Each scene shows the same named points in several views. A view is turned or mirrored, and shifted as a whole, has a little noise and may leave points out.
In the rows, zero is written as 100.

Scene 1
View 1
Z_717: [91, 105, 93, 93, 100, 92, 109, 92, 102, 92, 106, 74, 120, 108, 81, 68, 112, 99, 88, 90, 85]
Z_94: [100, 92, 102, 110, 93, 100, 92, 86, 112, 91, 109, 82, 114, 108, 100, 72, 106, 96, 90, 98, 89]
Z_466: [97, 75, 132, 117, 83, 127, 98, 111, 132, 87, 95, 104, 135, 113, 116, 104, 111, 103, 85, 79, 96]
Z_417: [100, 92, 99, 90, 92, 89, 89, 103, 109, 104, 100, 86, 97, 112, 90, 68, 100, 87, 101, 109, 92]
Z_672: [97, 102, 106, 104, 86, 97, 77, 88, 121, 95, 97, 105, 107, 101, 102, 77, 101, 96, 101, 104, 116]
Z_974: [85, 97, 119, 96, 95, 112, 109, 105, 122, 85, 97, 96, 126, 108, 95, 98, 116, 108, 93, 74, 93]
Z_622: [96, 91, 107, 89, 91, 100, 103, 114, 111, 102, 96, 92, 112, 111, 87, 79, 107, 92, 97, 96, 94]
Z_719: [92, 107, 96, 109, 94, 108, 107, 84, 106, 90, 109, 91, 130, 93, 88, 75, 115, 102, 87, 87, 106]
Z_332: [105, 90, 95, 99, 86, 88, 83, 95, 106, 103, 97, 83, 120, 114, 93, 61, 100, 87, 86, 111, 99]
Z_301: [100, 77, 122, 101, 91, 120, 105, 123, 122, 102, 102, 102, 97, 108, 101, 96, 105, 92, 106, 93, 87]
Z_587: [88, 85, 127, 99, 95, 116, 109, 112, 126, 85, 97, 94, 121, 115, 103, 102, 115, 106, 93, 74, 83]
Z_2: [90, 115, 96, 103, 90, 106, 103, 87, 106, 93, 101, 101, 135, 89, 84, 74, 113, 103, 88, 89, 124]
Z_823: [103, 105, 88, 98, 90, 79, 70, 81, 108, 102, 102, 89, 93, 104, 94, 54, 95, 86, 103, 121, 108]
Z_962: [90, 122, 89, 113, 94, 97, 93, 63, 107, 84, 111, 91, 126, 88, 89, 65, 112, 106, 89, 93, 117]
Z_940: [108, 89, 91, 96, 91, 97, 94, 105, 101, 111, 106, 88, 96, 103, 87, 61, 100, 81, 101, 117, 96]
Z_45: [110, 88, 100, 152, 95, 128, 98, 62, 116, 81, 136, 82, 115, 88, 116, 76, 112, 99, 86, 95, 87]
Z_70: [102, 93, 87, 109, 97, 104, 111, 89, 97, 97, 117, 72, 124, 101, 84, 62, 111, 92, 83, 98, 84]
Z_973: [98, 110, 90, 123, 93, 101, 88, 62, 109, 86, 117, 87, 121, 90, 98, 63, 109, 100, 88, 100, 109]
Z_914: [90, 95, 116, 109, 89, 111, 99, 92, 122, 83, 97, 95, 138, 109, 102, 91, 114, 107, 83, 79, 100]
Z_230: [92, 102, 92, 90, 101, 87, 107, 92, 100, 91, 107, 68, 117, 114, 81, 65, 111, 98, 87, 92, 78]
Z_549: [81, 116, 111, 80, 89, 81, 76, 94, 125, 89, 79, 105, 117, 113, 94, 82, 104, 105, 99, 92, 120]
View 2
Z_914: [82, 96, 104, 81, 87, 66, 106, 114, 98, 87, 84, 92, 86, 103, 105, 115, 109, 107, 92, 89, 108]
Z_719: [94, 102, 88, 86, 95, 61, 95, 109, 104, 101, 73, 100, 97, 86, 108, 112, 93, 105, 107, 93, 119]
Z_45: [85, 110, 106, 71, 87, 53, 77, 103, 128, 109, 54, 104, 78, 94, 124, 99, 125, 95, 135, 66, 104]
Z_962: [101, 113, 90, 91, 93, 58, 96, 108, 103, 101, 61, 114, 117, 83, 104, 94, 95, 99, 111, 95, 118]
Z_417: [105, 96, 97, 92, 104, 109, 101, 83, 92, 109, 69, 99, 83, 64, 104, 115, 109, 103, 95, 93, 111]
Z_672: [99, 108, 112, 99, 87, 93, 102, 100, 98, 93, 80, 109, 100, 68, 101, 101, 116, 104, 100, 92, 101]
Z_823: [113, 111, 102, 103, 101, 110, 97, 80, 98, 110, 55, 119, 104, 58, 99, 96, 109, 95, 104, 97, 103]
Z_549: [99, 102, 108, 98, 90, 95, 122, 105, 77, 82, 86, 105, 113, 76, 90, 101, 107, 107, 76, 104, 111]
Z_974: [83, 89, 99, 75, 92, 71, 113, 114, 90, 87, 93, 82, 84, 90, 109, 121, 111, 113, 88, 87, 122]
Z_466: [71, 90, 117, 79, 79, 75, 102, 116, 104, 80, 102, 83, 65, 103, 109, 126, 122, 112, 92, 82, 93]
Z_2: [97, 105, 89, 98, 90, 62, 96, 115, 102, 95, 83, 105, 108, 81, 102, 111, 86, 108, 102, 102, 115]
Z_230: [101, 92, 79, 77, 114, 84, 105, 87, 89, 113, 53, 93, 86, 88, 105, 116, 95, 100, 92, 94, 129]
Z_622: [96, 90, 93, 89, 101, 96, 104, 95, 93, 102, 85, 90, 79, 71, 105, 126, 102, 109, 91, 94, 114]
Z_717: [100, 95, 80, 79, 110, 79, 104, 93, 91, 111, 59, 95, 90, 86, 105, 116, 93, 102, 94, 95, 129]
Z_332: [101, 100, 97, 98, 100, 103, 96, 85, 100, 108, 60, 108, 84, 83, 98, 114, 97, 98, 94, 100, 97]
Z_587: [79, 85, 105, 70, 92, 77, 113, 110, 90, 87, 95, 77, 70, 93, 111, 126, 121, 113, 87, 80, 117]
View 3
Z_2: [104, 84, 103, 105, 107, 124, 87, 106, 70, 90, 87, 107, 112, 109, 86, 98, 86, 105, 108, 92, 85]
Z_622: [97, 78, 93, 108, 90, 100, 112, 107, 87, 117, 89, 100, 111, 92, 104, 114, 89, 114, 104, 98, 97]
Z_230: [79, 75, 86, 111, 99, 91, 100, 113, 61, 108, 97, 129, 104, 80, 101, 120, 91, 110, 109, 104, 89]
Z_549: [104, 93, 109, 101, 83, 116, 118, 89, 72, 95, 67, 109, 103, 96, 108, 88, 68, 107, 104, 118, 95]
Z_70: [82, 72, 85, 118, 113, 100, 82, 123, 73, 110, 108, 117, 106, 87, 92, 120, 98, 102, 103, 96, 87]
Z_466: [129, 113, 89, 133, 97, 98, 105, 101, 99, 114, 97, 81, 118, 82, 97, 101, 60, 116, 83, 78, 89]
Z_672: [108, 85, 109, 119, 97, 116, 99, 94, 85, 107, 78, 97, 99, 99, 102, 95, 84, 90, 96, 119, 95]
Z_973: [97, 83, 102, 127, 120, 115, 70, 105, 65, 96, 95, 117, 95, 97, 88, 100, 90, 81, 97, 112, 83]
Z_914: [114, 105, 92, 123, 102, 103, 97, 102, 76, 99, 94, 103, 113, 86, 93, 100, 66, 112, 93, 86, 85]
Z_962: [98, 83, 105, 116, 115, 118, 75, 102, 56, 87, 89, 121, 100, 103, 85, 98, 89, 88, 104, 107, 82]
Z_719: [101, 88, 96, 115, 109, 113, 84, 108, 68, 94, 94, 112, 110, 98, 87, 103, 85, 104, 103, 92, 83]
Z_94: [96, 84, 92, 127, 105, 98, 92, 107, 78, 112, 97, 109, 100, 83, 100, 109, 85, 96, 95, 108, 90]
Z_717: [84, 76, 88, 109, 101, 95, 98, 111, 62, 105, 96, 125, 107, 86, 98, 117, 91, 110, 109, 100, 88]
Z_332: [82, 73, 93, 113, 101, 116, 99, 118, 90, 112, 94, 109, 97, 84, 108, 104, 83, 100, 99, 120, 98]
Z_940: [84, 58, 97, 112, 98, 105, 100, 114, 93, 125, 92, 101, 99, 95, 106, 118, 107, 96, 103, 118, 102]
Z_417: [88, 69, 97, 112, 91, 100, 109, 106, 86, 122, 86, 106, 100, 88, 111, 114, 96, 99, 102, 120, 101]
Z_45: [115, 93, 92, 156, 129, 92, 58, 104, 75, 113, 113, 102, 98, 87, 82, 112, 94, 74, 81, 96, 79]
Z_301: [118, 86, 94, 124, 87, 84, 115, 96, 99, 132, 90, 81, 114, 92, 104, 120, 93, 110, 93, 90, 99]
Z_823: [83, 64, 107, 115, 99, 115, 96, 103, 82, 113, 81, 111, 86, 95, 110, 102, 98, 79, 100, 141, 100]
View 4
Z_973: [117, 109, 112, 67, 101, 86, 79, 65, 90, 100, 71, 105, 75, 111, 91, 81, 89, 102, 119, 90, 97]
Z_301: [83, 100, 98, 86, 75, 99, 69, 110, 105, 101, 112, 138, 113, 97, 97, 82, 97, 110, 84, 104, 103]
Z_549: [104, 128, 103, 77, 110, 103, 76, 114, 97, 112, 107, 104, 94, 121, 112, 85, 56, 81, 102, 87, 100]
Z_622: [100, 117, 102, 99, 91, 85, 72, 102, 97, 96, 100, 132, 108, 111, 102, 84, 84, 97, 92, 99, 107]
Z_417: [108, 112, 85, 90, 96, 81, 63, 92, 85, 93, 95, 129, 109, 107, 108, 81, 76, 103, 98, 87, 110]
Z_230: [117, 123, 103, 112, 105, 71, 66, 82, 96, 81, 86, 121, 84, 113, 123, 83, 87, 100, 100, 102, 97]
Z_914: [91, 108, 132, 88, 92, 102, 89, 100, 120, 97, 93, 117, 85, 109, 100, 86, 82, 98, 103, 114, 95]
Z_672: [103, 110, 98, 63, 98, 99, 75, 95, 91, 110, 95, 113, 98, 109, 94, 82, 71, 97, 107, 84, 105]
Z_587: [83, 107, 119, 95, 83, 104, 77, 113, 123, 96, 110, 126, 93, 101, 110, 85, 92, 104, 90, 118, 91]
Z_466: [74, 92, 132, 78, 80, 114, 91, 112, 127, 99, 102, 129, 100, 97, 93, 87, 81, 107, 98, 120, 100]
Z_94: [106, 103, 105, 84, 95, 87, 73, 81, 98, 90, 85, 122, 90, 103, 105, 83, 84, 108, 107, 99, 102]
Z_719: [110, 120, 123, 87, 96, 85, 83, 83, 99, 102, 82, 114, 82, 118, 90, 82, 97, 94, 105, 101, 95]
Z_823: [120, 112, 78, 69, 107, 80, 63, 79, 71, 100, 84, 116, 102, 110, 103, 80, 66, 101, 111, 71, 113]
Z_2: [110, 128, 125, 83, 98, 88, 88, 89, 95, 111, 85, 111, 85, 125, 81, 83, 90, 83, 104, 94, 98]
Z_974: [90, 116, 122, 94, 89, 101, 80, 109, 117, 100, 106, 119, 88, 109, 106, 85, 92, 96, 92, 113, 90]
Z_332: [111, 108, 101, 89, 103, 79, 75, 84, 87, 88, 82, 128, 106, 109, 101, 84, 63, 101, 109, 90, 117]
Z_70: [115, 112, 112, 103, 94, 69, 75, 70, 92, 83, 73, 129, 90, 110, 97, 82, 100, 106, 104, 102, 104]
Z_940: [112, 110, 85, 90, 91, 73, 65, 83, 76, 94, 88, 136, 115, 109, 94, 81, 85, 105, 97, 83, 116]

Which points are out of place in each view (at most two, in the order of its rows)? Write - if all are in place.
view 1 -> -
view 2 -> -
view 3 -> Z_719
view 4 -> Z_230, Z_914
